Points, in no order, along strands that fork and pass close to each other.
In the rows, zero is written as 100.
Points whose rows are less than 72.4 apart are linked; no others are. Some points are linked to none.
Q_79: 96, 97, 129, 92, 94, 97, 95, 93, 103, 80, 97, 112, 110, 95, 117, 89, 78, 113, 104, 104, 93, 98, 110, 109, 82, 94, 100, 85, 123, 119, 108, 106
Q_915: 110, 104, 107, 117, 100, 101, 99, 114, 90, 120, 78, 106, 96, 108, 74, 104, 114, 87, 96, 113, 111, 102, 94, 90, 101, 97, 100, 89, 97, 105, 96, 91
Q_264: 122, 100, 100, 91, 127, 68, 86, 115, 115, 122, 121, 92, 128, 107, 123, 101, 88, 102, 116, 105, 93, 88, 93, 110, 79, 95, 87, 98, 88, 107, 114, 102
Q_892: 115, 114, 108, 118, 79, 74, 95, 73, 103, 112, 107, 108, 104, 87, 95, 101, 112, 98, 121, 100, 114, 109, 95, 118, 103, 83, 94, 100, 116, 104, 97, 91
Q_660: 120, 79, 98, 87, 108, 88, 90, 101, 86, 112, 122, 90, 95, 74, 70, 88, 76, 109, 106, 88, 96, 88, 69, 97, 125, 104, 89, 104, 92, 90, 127, 102
Q_965: 114, 96, 67, 82, 98, 95, 100, 92, 116, 98, 115, 48, 106, 102, 99, 108, 107, 114, 103, 106, 85, 73, 74, 115, 101, 126, 92, 88, 61, 98, 108, 101
Q_639: 90, 101, 106, 88, 101, 90, 92, 111, 98, 98, 80, 120, 94, 112, 133, 114, 110, 109, 107, 100, 103, 120, 129, 97, 88, 101, 96, 126, 128, 118, 93, 76
Q_621: 113, 75, 117, 67, 123, 93, 80, 132, 93, 131, 128, 102, 87, 91, 93, 71, 80, 108, 106, 93, 84, 85, 90, 93, 83, 87, 99, 90, 86, 121, 119, 126
Q_948: 103, 94, 122, 111, 115, 116, 105, 97, 102, 101, 82, 108, 95, 104, 75, 92, 77, 93, 101, 102, 99, 78, 61, 87, 113, 99, 116, 87, 74, 94, 87, 125
Q_416: 109, 84, 88, 74, 116, 74, 76, 82, 96, 99, 108, 76, 98, 85, 112, 104, 91, 122, 115, 101, 72, 89, 104, 135, 93, 90, 80, 104, 107, 96, 125, 106
Q_771: 79, 109, 113, 103, 71, 130, 122, 87, 100, 85, 99, 101, 117, 100, 75, 83, 107, 71, 74, 88, 110, 91, 112, 96, 87, 105, 115, 64, 94, 71, 78, 105
Q_509: 106, 118, 110, 115, 111, 75, 74, 93, 118, 99, 118, 87, 98, 110, 124, 109, 108, 115, 104, 108, 105, 105, 103, 111, 89, 106, 104, 109, 106, 118, 119, 109
Q_991: 95, 95, 75, 84, 98, 99, 109, 68, 105, 93, 101, 64, 111, 108, 98, 107, 134, 86, 67, 86, 86, 89, 105, 115, 87, 119, 87, 68, 60, 94, 107, 110
Q_371: 93, 90, 94, 100, 125, 82, 115, 116, 93, 133, 90, 112, 99, 89, 107, 108, 110, 104, 123, 98, 99, 102, 89, 94, 124, 68, 111, 146, 85, 97, 84, 105
Q_823: 111, 103, 117, 104, 110, 116, 72, 111, 111, 103, 91, 106, 120, 114, 79, 88, 74, 85, 116, 107, 86, 82, 82, 109, 84, 120, 98, 57, 77, 65, 93, 107
Q_670: 83, 113, 75, 114, 87, 142, 102, 118, 103, 85, 86, 99, 78, 93, 117, 101, 102, 120, 89, 105, 111, 119, 102, 96, 83, 94, 93, 110, 129, 121, 90, 99
Q_540: 107, 102, 85, 92, 103, 91, 97, 77, 96, 99, 96, 96, 112, 102, 113, 116, 99, 103, 98, 91, 94, 116, 126, 101, 99, 110, 63, 127, 110, 93, 103, 82
Q_697: 88, 92, 91, 120, 89, 125, 111, 124, 97, 101, 87, 99, 69, 90, 97, 101, 113, 120, 99, 105, 116, 114, 92, 93, 93, 84, 117, 111, 122, 123, 101, 104
Q_907: 88, 101, 128, 107, 81, 123, 113, 90, 107, 97, 98, 97, 112, 113, 68, 89, 112, 63, 97, 98, 101, 90, 114, 92, 96, 124, 119, 83, 79, 55, 88, 102
Q_151: 107, 86, 104, 91, 127, 82, 105, 138, 97, 109, 98, 107, 103, 105, 110, 89, 88, 96, 108, 111, 96, 68, 80, 91, 108, 86, 100, 124, 75, 87, 100, 107
Q_628: 111, 108, 115, 108, 95, 79, 83, 96, 101, 126, 128, 113, 90, 87, 90, 85, 87, 111, 123, 88, 112, 114, 91, 102, 88, 83, 96, 107, 124, 111, 110, 108
Q_273: 77, 127, 131, 127, 88, 122, 78, 99, 103, 97, 89, 113, 94, 110, 97, 105, 88, 79, 100, 101, 126, 120, 127, 101, 87, 99, 109, 103, 147, 118, 73, 92
Q_574: 67, 121, 119, 108, 65, 116, 93, 64, 99, 67, 103, 110, 87, 98, 95, 97, 105, 80, 68, 80, 126, 115, 127, 108, 95, 111, 109, 83, 141, 110, 80, 95
Q_902: 90, 123, 118, 107, 96, 75, 90, 106, 99, 70, 98, 104, 106, 124, 105, 98, 91, 89, 107, 120, 99, 91, 107, 109, 124, 116, 114, 101, 102, 90, 105, 94
Q_224: 127, 107, 94, 102, 114, 104, 90, 108, 108, 89, 121, 97, 105, 122, 105, 97, 78, 109, 97, 115, 91, 95, 75, 85, 102, 120, 115, 68, 87, 106, 115, 105
Q_961: 89, 123, 109, 118, 97, 101, 88, 104, 95, 111, 83, 116, 114, 112, 104, 98, 96, 96, 114, 104, 83, 119, 117, 92, 103, 91, 84, 114, 99, 112, 71, 96
Q_325: 83, 114, 86, 93, 77, 83, 121, 83, 105, 84, 113, 77, 99, 102, 105, 112, 129, 117, 95, 86, 118, 105, 93, 96, 122, 121, 113, 110, 79, 92, 88, 99
Q_682: 92, 97, 87, 108, 96, 69, 107, 82, 94, 87, 98, 91, 102, 78, 109, 118, 113, 102, 91, 101, 115, 96, 107, 124, 124, 86, 85, 128, 116, 101, 114, 84
Q_347: 94, 103, 105, 111, 99, 117, 92, 109, 85, 104, 105, 102, 94, 90, 78, 86, 72, 110, 96, 89, 97, 115, 108, 83, 105, 101, 81, 111, 114, 106, 107, 109
Q_826: 98, 99, 108, 110, 96, 121, 80, 107, 88, 91, 94, 89, 99, 94, 78, 81, 77, 105, 91, 105, 75, 99, 106, 97, 93, 104, 80, 85, 97, 99, 107, 114
Q_667: 119, 90, 90, 94, 137, 68, 90, 100, 92, 133, 118, 99, 84, 108, 99, 113, 99, 100, 110, 103, 93, 102, 110, 99, 92, 83, 105, 129, 103, 77, 114, 107
Q_118: 98, 96, 109, 86, 95, 82, 115, 91, 105, 97, 91, 89, 112, 116, 97, 113, 112, 95, 113, 98, 109, 94, 110, 99, 101, 128, 110, 103, 87, 60, 94, 88
Q_252: 109, 75, 108, 81, 114, 98, 102, 135, 99, 114, 92, 90, 88, 93, 92, 89, 86, 110, 110, 104, 101, 60, 58, 98, 107, 95, 96, 110, 74, 107, 106, 108
Q_924: 88, 116, 115, 114, 86, 123, 76, 95, 105, 82, 94, 98, 103, 113, 107, 99, 91, 93, 88, 96, 109, 120, 128, 102, 73, 123, 78, 94, 126, 116, 86, 98
Q_849: 108, 91, 107, 82, 108, 80, 107, 108, 97, 122, 117, 126, 83, 119, 129, 108, 95, 117, 122, 98, 110, 108, 114, 101, 97, 79, 100, 103, 113, 128, 114, 101
Q_524: 119, 120, 116, 110, 109, 91, 78, 87, 121, 96, 93, 107, 120, 106, 105, 96, 101, 77, 81, 110, 93, 107, 113, 97, 58, 114, 103, 83, 114, 110, 101, 92
Q_291: 90, 112, 84, 115, 113, 112, 111, 112, 115, 86, 79, 96, 109, 134, 104, 112, 102, 87, 98, 110, 106, 90, 84, 102, 110, 128, 99, 79, 65, 88, 89, 107
Q_138: 80, 122, 75, 106, 88, 113, 124, 103, 109, 84, 84, 101, 123, 122, 116, 114, 126, 86, 86, 99, 111, 108, 103, 97, 104, 120, 99, 84, 80, 97, 76, 89
Q_121: 83, 116, 104, 108, 74, 119, 97, 84, 96, 78, 84, 122, 107, 87, 109, 93, 107, 90, 86, 90, 96, 127, 125, 90, 97, 100, 90, 125, 129, 103, 68, 82
Q_637: 98, 99, 129, 102, 116, 108, 114, 129, 101, 105, 106, 136, 103, 131, 105, 90, 72, 76, 127, 113, 104, 90, 98, 82, 113, 96, 125, 106, 98, 86, 94, 106
Q_490: 95, 93, 107, 91, 99, 103, 119, 119, 103, 111, 87, 109, 115, 105, 99, 110, 106, 95, 130, 97, 118, 103, 98, 84, 111, 117, 113, 123, 89, 61, 86, 82
Q_63: 100, 97, 119, 96, 95, 94, 97, 91, 103, 81, 91, 122, 91, 91, 122, 98, 93, 108, 81, 102, 105, 105, 119, 100, 84, 93, 98, 108, 140, 133, 107, 89
Q_156: 99, 127, 78, 109, 78, 100, 91, 73, 110, 71, 108, 99, 91, 82, 117, 100, 120, 95, 75, 92, 132, 109, 101, 124, 93, 108, 70, 105, 129, 103, 110, 92
Q_934: 98, 128, 83, 113, 78, 123, 97, 70, 120, 81, 111, 86, 103, 87, 111, 95, 122, 87, 68, 88, 127, 109, 92, 120, 74, 106, 79, 79, 113, 115, 95, 107
Q_164: 88, 105, 104, 114, 98, 72, 104, 103, 87, 84, 93, 96, 100, 101, 101, 110, 111, 96, 103, 114, 106, 96, 107, 112, 140, 97, 108, 122, 100, 94, 106, 91
Q_372: 103, 88, 98, 91, 86, 76, 115, 74, 104, 85, 117, 62, 111, 84, 98, 111, 127, 104, 77, 92, 114, 91, 105, 103, 105, 116, 105, 108, 91, 101, 113, 90
Q_535: 92, 85, 81, 104, 93, 107, 96, 105, 99, 114, 105, 109, 77, 82, 141, 112, 127, 119, 117, 90, 107, 124, 115, 111, 101, 74, 93, 155, 126, 132, 98, 86
Q_356: 116, 88, 93, 85, 108, 94, 87, 91, 99, 88, 117, 88, 98, 105, 114, 92, 78, 124, 120, 102, 64, 94, 100, 113, 98, 105, 89, 92, 93, 91, 123, 112
Q_134: 95, 106, 112, 109, 109, 81, 85, 110, 91, 111, 113, 111, 113, 95, 124, 90, 92, 93, 106, 97, 94, 102, 125, 110, 103, 73, 69, 137, 109, 117, 106, 104
Q_475: 93, 83, 85, 107, 107, 90, 124, 94, 100, 111, 79, 95, 94, 81, 97, 117, 127, 108, 113, 101, 102, 100, 90, 100, 119, 81, 121, 137, 89, 77, 89, 98
Q_379: 101, 86, 81, 90, 113, 111, 116, 110, 84, 101, 73, 110, 101, 108, 95, 114, 94, 98, 105, 103, 92, 89, 85, 87, 141, 106, 89, 116, 68, 74, 89, 92
Q_610: 94, 109, 91, 119, 81, 82, 91, 70, 102, 87, 106, 111, 92, 76, 111, 108, 118, 89, 94, 87, 130, 115, 112, 123, 115, 98, 77, 135, 135, 94, 104, 78
Q_758: 108, 125, 81, 105, 99, 106, 98, 108, 109, 86, 109, 100, 95, 113, 111, 100, 80, 125, 96, 114, 97, 100, 80, 99, 101, 105, 97, 80, 102, 115, 108, 109
Q_107: 137, 71, 85, 77, 116, 93, 91, 103, 91, 107, 130, 88, 98, 99, 96, 95, 81, 113, 112, 102, 73, 82, 91, 94, 103, 105, 93, 105, 85, 77, 125, 98
Q_933: 98, 91, 106, 106, 78, 125, 121, 95, 103, 78, 99, 90, 101, 109, 104, 101, 110, 106, 81, 101, 110, 105, 115, 86, 91, 115, 110, 81, 104, 115, 99, 95
Q_365: 113, 70, 90, 83, 119, 107, 111, 98, 92, 109, 78, 89, 99, 104, 82, 116, 95, 93, 96, 99, 93, 69, 85, 97, 121, 115, 84, 108, 61, 62, 102, 97
Q_278: 99, 125, 99, 107, 112, 83, 88, 115, 95, 116, 112, 116, 113, 113, 113, 95, 82, 105, 115, 101, 91, 109, 102, 97, 113, 88, 75, 118, 96, 111, 94, 106
Q_705: 101, 95, 88, 102, 106, 102, 112, 93, 96, 112, 82, 123, 103, 100, 120, 121, 123, 95, 107, 102, 96, 130, 121, 90, 112, 84, 109, 132, 115, 103, 91, 76
Q_844: 84, 107, 135, 109, 69, 93, 86, 60, 103, 67, 113, 109, 101, 84, 89, 90, 102, 76, 80, 88, 121, 108, 124, 119, 104, 110, 112, 84, 139, 114, 111, 90
Q_70: 119, 93, 80, 94, 120, 100, 89, 98, 112, 86, 110, 72, 100, 121, 104, 109, 93, 103, 103, 108, 89, 79, 71, 109, 110, 135, 101, 78, 60, 94, 116, 111
Q_88: 89, 126, 90, 116, 95, 132, 95, 130, 105, 93, 93, 96, 96, 98, 100, 97, 80, 108, 92, 105, 121, 106, 93, 92, 70, 93, 93, 92, 128, 100, 84, 102
Q_720: 99, 93, 86, 114, 86, 115, 121, 119, 91, 107, 76, 95, 97, 90, 82, 107, 135, 93, 85, 106, 116, 103, 94, 83, 110, 99, 108, 102, 89, 96, 95, 82
Q_974: 112, 97, 125, 101, 126, 79, 93, 87, 104, 105, 103, 100, 95, 107, 83, 100, 88, 89, 106, 103, 100, 88, 76, 91, 120, 112, 127, 105, 81, 85, 109, 119
Q_60: 90, 74, 94, 70, 128, 96, 113, 140, 86, 136, 103, 116, 74, 99, 107, 95, 93, 108, 101, 89, 97, 101, 108, 79, 103, 79, 94, 130, 89, 117, 107, 113
Q_397: 122, 100, 86, 79, 112, 108, 77, 100, 114, 93, 112, 72, 114, 63, 88, 92, 105, 109, 93, 112, 68, 90, 65, 116, 86, 105, 101, 66, 88, 109, 121, 107
Q_270: 106, 88, 110, 88, 121, 100, 82, 133, 86, 121, 105, 118, 101, 109, 99, 72, 75, 97, 104, 103, 70, 85, 107, 95, 86, 81, 81, 93, 85, 104, 103, 116
Q_326: 81, 112, 113, 121, 83, 136, 118, 108, 97, 79, 102, 98, 110, 106, 95, 99, 68, 102, 94, 101, 120, 101, 99, 82, 114, 94, 123, 80, 113, 109, 65, 102
Q_923: 72, 120, 98, 95, 66, 120, 101, 66, 95, 77, 92, 105, 82, 105, 88, 96, 104, 104, 77, 80, 108, 119, 112, 101, 88, 108, 99, 72, 117, 101, 74, 109
Q_21: 84, 130, 110, 114, 98, 90, 78, 106, 103, 76, 90, 90, 105, 121, 88, 95, 101, 85, 87, 113, 95, 99, 108, 100, 94, 126, 111, 84, 94, 88, 90, 105
Q_824: 105, 110, 118, 126, 94, 130, 82, 99, 96, 92, 88, 101, 105, 90, 86, 87, 82, 76, 72, 110, 100, 100, 115, 100, 67, 80, 97, 71, 134, 108, 90, 99
Q_321: 108, 68, 98, 80, 132, 79, 117, 125, 91, 120, 97, 100, 95, 110, 116, 120, 99, 106, 114, 104, 92, 69, 82, 86, 126, 82, 116, 142, 73, 98, 87, 96
Q_222: 78, 107, 103, 97, 90, 127, 111, 130, 99, 101, 74, 121, 116, 97, 98, 103, 114, 87, 120, 104, 112, 121, 97, 84, 116, 109, 131, 114, 98, 64, 71, 75
Q_257: 102, 75, 103, 65, 118, 64, 91, 125, 86, 140, 128, 100, 72, 93, 103, 87, 94, 114, 106, 88, 97, 92, 106, 103, 96, 76, 94, 114, 95, 127, 117, 115
Q_103: 112, 84, 135, 97, 104, 77, 88, 109, 83, 114, 104, 107, 110, 100, 82, 84, 92, 80, 123, 111, 89, 81, 105, 109, 112, 89, 104, 99, 95, 86, 112, 92
Q_359: 91, 112, 104, 135, 87, 103, 90, 101, 91, 102, 112, 138, 86, 93, 114, 100, 105, 97, 95, 101, 99, 129, 121, 88, 121, 71, 112, 135, 133, 134, 91, 87
Q_556: 87, 93, 115, 111, 108, 99, 111, 116, 89, 131, 79, 136, 100, 92, 91, 96, 107, 87, 129, 102, 93, 109, 95, 89, 123, 69, 124, 128, 97, 90, 77, 96
Q_417: 93, 95, 109, 97, 91, 111, 111, 87, 100, 93, 105, 86, 95, 107, 72, 95, 116, 80, 94, 87, 120, 87, 84, 102, 112, 127, 117, 75, 69, 62, 103, 120
Q_944: 82, 118, 78, 99, 87, 100, 108, 70, 94, 87, 96, 97, 93, 110, 96, 106, 128, 85, 89, 89, 95, 121, 123, 103, 108, 116, 96, 106, 94, 64, 89, 102
Q_910: 118, 96, 96, 71, 133, 94, 65, 124, 113, 106, 108, 90, 109, 84, 100, 86, 83, 111, 106, 108, 63, 83, 63, 112, 77, 103, 103, 67, 84, 112, 119, 113
Q_797: 107, 79, 73, 93, 108, 93, 110, 85, 109, 107, 97, 61, 86, 90, 117, 125, 119, 120, 103, 104, 94, 90, 110, 120, 87, 90, 87, 138, 107, 110, 110, 97
Q_360: 100, 91, 132, 108, 104, 104, 116, 121, 94, 110, 105, 133, 95, 103, 82, 84, 73, 89, 110, 103, 106, 93, 97, 75, 110, 83, 134, 104, 116, 100, 95, 101
Q_76: 92, 105, 118, 105, 86, 128, 92, 92, 93, 78, 91, 84, 112, 83, 81, 87, 78, 98, 67, 97, 97, 95, 106, 97, 82, 96, 95, 62, 118, 118, 88, 105
Q_603: 86, 116, 98, 110, 76, 106, 103, 98, 88, 91, 92, 111, 90, 104, 77, 94, 111, 86, 109, 98, 108, 114, 105, 98, 117, 110, 107, 104, 104, 56, 92, 96
Q_298: 98, 103, 87, 84, 98, 115, 111, 90, 123, 93, 85, 71, 104, 81, 91, 96, 105, 114, 76, 100, 92, 86, 82, 99, 71, 115, 94, 82, 88, 122, 107, 112
Q_541: 99, 85, 91, 118, 82, 106, 112, 103, 103, 117, 109, 92, 79, 83, 116, 108, 121, 127, 121, 96, 114, 111, 99, 108, 99, 79, 98, 131, 115, 132, 108, 96
Q_962: 110, 116, 111, 128, 92, 100, 104, 85, 99, 109, 100, 113, 105, 102, 87, 100, 102, 85, 99, 108, 117, 111, 98, 99, 108, 87, 103, 84, 116, 117, 100, 99
Q_157: 106, 120, 93, 105, 71, 105, 110, 74, 110, 91, 119, 86, 121, 84, 92, 93, 115, 94, 81, 90, 119, 102, 86, 108, 90, 104, 91, 67, 97, 109, 96, 99
Q_978: 96, 114, 68, 90, 89, 101, 100, 84, 99, 87, 90, 89, 90, 98, 99, 106, 107, 113, 92, 96, 95, 113, 106, 102, 98, 114, 73, 103, 102, 88, 103, 97
Q_308: 100, 99, 110, 103, 104, 67, 86, 111, 86, 98, 118, 111, 93, 82, 108, 89, 88, 111, 95, 107, 99, 90, 96, 116, 120, 71, 98, 99, 116, 134, 131, 103
Q_719: 105, 116, 130, 101, 108, 92, 91, 113, 112, 89, 112, 119, 121, 114, 112, 84, 66, 91, 109, 115, 93, 93, 102, 100, 80, 93, 125, 77, 117, 106, 99, 103
Q_149: 114, 101, 100, 103, 114, 89, 94, 84, 117, 101, 87, 103, 112, 123, 109, 108, 101, 92, 103, 107, 80, 104, 118, 99, 68, 117, 103, 87, 94, 93, 104, 96
Q_724: 83, 104, 88, 101, 71, 119, 117, 112, 94, 99, 87, 123, 98, 82, 86, 98, 112, 102, 110, 92, 116, 128, 98, 80, 113, 99, 123, 112, 117, 72, 77, 75
Q_794: 96, 85, 58, 93, 101, 108, 118, 67, 104, 101, 82, 79, 90, 80, 118, 130, 132, 112, 90, 92, 88, 112, 116, 106, 100, 91, 87, 144, 105, 101, 84, 87
Q_320: 83, 100, 128, 109, 89, 128, 114, 106, 104, 88, 83, 99, 109, 114, 84, 94, 82, 95, 110, 100, 113, 86, 86, 91, 103, 109, 118, 74, 88, 90, 66, 110
Q_773: 119, 92, 119, 93, 109, 85, 78, 95, 96, 84, 114, 89, 122, 97, 103, 103, 102, 86, 104, 115, 92, 98, 106, 119, 108, 114, 105, 71, 105, 98, 132, 94
Q_717: 88, 116, 91, 114, 92, 129, 100, 119, 103, 103, 80, 120, 115, 105, 111, 96, 94, 110, 112, 101, 79, 122, 108, 82, 81, 87, 97, 113, 105, 100, 58, 91
Q_793: 97, 122, 109, 124, 76, 106, 116, 86, 108, 92, 113, 107, 120, 85, 80, 94, 95, 79, 87, 97, 137, 106, 92, 96, 102, 96, 110, 77, 119, 99, 88, 96
Q_557: 108, 80, 105, 78, 124, 75, 84, 142, 84, 134, 107, 112, 94, 111, 106, 82, 91, 91, 116, 103, 82, 68, 96, 104, 99, 74, 81, 108, 67, 91, 96, 113
Q_349: 99, 91, 98, 122, 104, 77, 104, 124, 86, 119, 115, 114, 79, 88, 95, 93, 99, 110, 100, 102, 106, 97, 89, 95, 129, 66, 110, 122, 106, 129, 115, 104
Q_303: 102, 109, 74, 99, 108, 100, 121, 106, 97, 84, 74, 112, 103, 115, 107, 106, 96, 102, 96, 115, 91, 91, 84, 96, 126, 102, 94, 90, 81, 84, 96, 99
Q_857: 119, 85, 106, 90, 122, 91, 92, 112, 98, 116, 104, 87, 104, 130, 98, 111, 86, 110, 105, 98, 88, 91, 98, 77, 104, 132, 94, 104, 70, 112, 103, 97
Q_256: 100, 70, 94, 109, 100, 80, 98, 106, 84, 122, 106, 118, 75, 87, 119, 101, 124, 97, 113, 95, 98, 108, 125, 114, 99, 55, 94, 144, 126, 111, 106, 92
Q_716: 113, 89, 103, 103, 122, 95, 96, 105, 99, 123, 93, 121, 100, 124, 116, 97, 100, 91, 116, 110, 71, 100, 123, 103, 77, 80, 91, 98, 95, 100, 106, 108
Q_735: 131, 89, 80, 89, 105, 82, 103, 102, 93, 123, 115, 95, 91, 94, 98, 111, 103, 110, 103, 106, 114, 98, 95, 105, 99, 91, 81, 99, 116, 116, 134, 82
Q_711: 90, 80, 104, 87, 110, 108, 115, 135, 90, 122, 110, 123, 80, 87, 103, 82, 77, 112, 100, 88, 109, 104, 108, 88, 93, 72, 91, 110, 117, 128, 114, 114
Q_842: 116, 78, 97, 100, 102, 125, 132, 105, 103, 103, 91, 106, 94, 116, 103, 107, 101, 116, 101, 107, 97, 103, 97, 71, 96, 105, 114, 93, 90, 105, 102, 97
Q_281: 79, 114, 88, 82, 81, 117, 117, 96, 98, 88, 81, 104, 102, 101, 77, 92, 114, 93, 67, 82, 98, 96, 101, 85, 83, 120, 97, 74, 79, 68, 78, 102
Q_538: 108, 84, 88, 80, 112, 76, 95, 94, 105, 99, 80, 83, 107, 123, 109, 122, 103, 111, 110, 104, 83, 84, 111, 112, 83, 119, 93, 96, 84, 79, 98, 87
Q_300: 105, 102, 113, 114, 127, 97, 87, 89, 99, 113, 95, 116, 86, 113, 103, 95, 93, 91, 102, 113, 83, 108, 114, 107, 87, 81, 104, 94, 110, 113, 119, 127
Q_467: 101, 86, 82, 93, 110, 96, 107, 109, 85, 120, 111, 101, 108, 91, 118, 111, 95, 111, 112, 91, 93, 112, 122, 96, 112, 83, 64, 148, 107, 108, 102, 86
Q_937: 105, 91, 104, 94, 92, 103, 114, 90, 97, 97, 114, 91, 103, 87, 82, 95, 82, 117, 99, 87, 107, 103, 90, 85, 118, 116, 92, 100, 97, 105, 117, 103
Q_564: 116, 86, 94, 81, 111, 89, 117, 110, 96, 118, 118, 105, 83, 102, 102, 109, 83, 122, 105, 95, 113, 102, 93, 83, 114, 104, 96, 103, 109, 126, 128, 91
Q_181: 100, 96, 76, 110, 103, 94, 112, 71, 97, 94, 96, 98, 108, 92, 120, 125, 128, 98, 97, 100, 83, 120, 128, 95, 115, 89, 109, 152, 106, 85, 82, 81
Q_669: 114, 87, 95, 93, 91, 95, 108, 73, 99, 92, 114, 81, 99, 99, 85, 101, 121, 94, 105, 99, 109, 91, 85, 118, 112, 114, 110, 69, 82, 73, 117, 108
Q_453: 81, 95, 102, 132, 90, 104, 106, 121, 85, 104, 108, 129, 92, 87, 103, 95, 90, 103, 104, 100, 113, 116, 105, 97, 133, 67, 106, 118, 125, 131, 106, 97
Q_190: 84, 106, 115, 107, 88, 110, 72, 90, 101, 77, 95, 74, 102, 108, 92, 92, 104, 100, 89, 94, 90, 110, 121, 111, 77, 129, 89, 84, 99, 102, 99, 112
Q_434: 92, 112, 100, 91, 101, 94, 108, 84, 122, 89, 91, 75, 108, 107, 92, 100, 112, 109, 82, 96, 102, 89, 76, 99, 86, 125, 116, 71, 70, 105, 92, 118
Q_472: 80, 97, 121, 111, 91, 126, 123, 127, 93, 101, 90, 125, 103, 102, 97, 100, 73, 101, 114, 104, 121, 103, 95, 79, 113, 78, 139, 97, 124, 109, 67, 91
Q_896: 108, 111, 129, 94, 113, 96, 87, 120, 111, 98, 99, 123, 107, 128, 94, 86, 72, 79, 123, 116, 97, 85, 91, 98, 90, 112, 125, 76, 102, 75, 100, 104
Q_368: 93, 102, 109, 105, 72, 126, 100, 81, 89, 109, 83, 112, 86, 97, 71, 95, 97, 103, 108, 88, 108, 122, 112, 95, 87, 97, 97, 82, 123, 95, 79, 98
Q_928: 103, 107, 108, 85, 99, 78, 94, 54, 117, 76, 117, 78, 110, 85, 110, 110, 119, 100, 75, 86, 110, 105, 107, 116, 92, 125, 105, 84, 103, 104, 123, 105
Q_969: 114, 87, 123, 87, 120, 100, 89, 127, 106, 102, 99, 94, 118, 87, 93, 81, 79, 102, 107, 107, 95, 67, 61, 103, 89, 99, 104, 77, 81, 101, 109, 111
Q_487: 123, 86, 94, 86, 108, 98, 79, 86, 97, 86, 117, 75, 96, 76, 84, 97, 111, 101, 105, 110, 81, 89, 66, 124, 112, 107, 113, 63, 83, 86, 127, 111
Q_182: 112, 87, 95, 91, 109, 121, 92, 119, 102, 106, 74, 103, 101, 112, 82, 97, 84, 99, 102, 104, 81, 72, 82, 98, 93, 119, 83, 79, 63, 70, 98, 99
Q_96: 106, 89, 83, 98, 110, 123, 121, 118, 94, 116, 88, 121, 93, 114, 121, 113, 104, 114, 113, 107, 91, 123, 107, 78, 106, 88, 108, 112, 100, 119, 98, 91
Q_41: 95, 112, 113, 100, 79, 85, 91, 43, 108, 72, 123, 97, 104, 83, 102, 95, 124, 71, 69, 80, 115, 114, 120, 123, 99, 116, 98, 90, 118, 96, 115, 100
Q_745: 111, 92, 51, 84, 110, 98, 109, 92, 109, 113, 109, 49, 88, 98, 100, 123, 102, 119, 110, 109, 88, 78, 89, 115, 103, 106, 83, 123, 87, 90, 111, 103
Q_402: 96, 94, 80, 92, 86, 132, 109, 82, 103, 97, 100, 65, 95, 87, 79, 92, 115, 97, 69, 90, 90, 100, 97, 103, 84, 120, 80, 71, 79, 108, 115, 114
Q_662: 100, 119, 93, 101, 113, 76, 90, 73, 125, 85, 108, 75, 107, 98, 109, 108, 106, 110, 97, 101, 97, 100, 90, 118, 90, 116, 105, 96, 87, 93, 111, 118
Q_713: 94, 135, 86, 117, 83, 123, 100, 114, 111, 101, 85, 102, 114, 108, 95, 102, 98, 102, 97, 100, 112, 114, 93, 82, 74, 100, 98, 88, 108, 96, 58, 92
Q_939: 110, 94, 105, 82, 119, 73, 73, 89, 104, 105, 118, 86, 102, 66, 113, 98, 98, 115, 106, 103, 88, 92, 88, 138, 102, 77, 89, 94, 111, 132, 137, 109
Q_747: 81, 108, 68, 87, 93, 110, 120, 85, 93, 101, 87, 102, 96, 119, 91, 111, 132, 83, 91, 85, 92, 100, 103, 95, 118, 119, 107, 97, 59, 41, 77, 99
Q_304: 106, 107, 119, 94, 114, 71, 90, 114, 113, 108, 128, 108, 103, 122, 134, 104, 87, 118, 117, 105, 108, 97, 101, 103, 92, 98, 110, 97, 103, 127, 117, 108
Q_678: 91, 96, 86, 114, 61, 129, 130, 94, 97, 85, 101, 93, 98, 95, 101, 103, 142, 95, 77, 93, 118, 116, 111, 86, 101, 103, 109, 94, 100, 112, 86, 87

A fork is a point with three links, a tip a point with one. Leave the first point through the second and follow the links. Name the first fork or tip that comes.
Q_256; Q_535 -> Q_944
Q_961; Q_717 -> Q_256
Q_771; Q_907 -> Q_151
Q_453; Q_349 -> Q_937
Q_969; Q_910 -> Q_281
Q_705; Q_181 -> Q_758
Q_758; Q_224 -> Q_705
Q_962; Q_793 -> Q_190
Q_902; Q_164 -> Q_962

A fork is a point with three links. Follow the links from the first point to the second and name the forks in between, in order.
Q_434; Q_892 -> Q_662 > Q_304 > Q_564 > Q_937 > Q_826 > Q_190 > Q_962
Q_475; Q_717 -> Q_371 > Q_151 > Q_270 > Q_716 > Q_149 > Q_944
Q_490; Q_961 -> Q_944
Q_321; Q_88 -> Q_151 > Q_270 > Q_716 > Q_149 > Q_944
Q_610; Q_402 -> Q_190 > Q_826 > Q_937 > Q_564 > Q_304 > Q_662
Q_41; Q_826 -> Q_928 > Q_662 > Q_304 > Q_564 > Q_937
Q_76; Q_823 -> Q_826 > Q_190 > Q_962 > Q_705 > Q_896
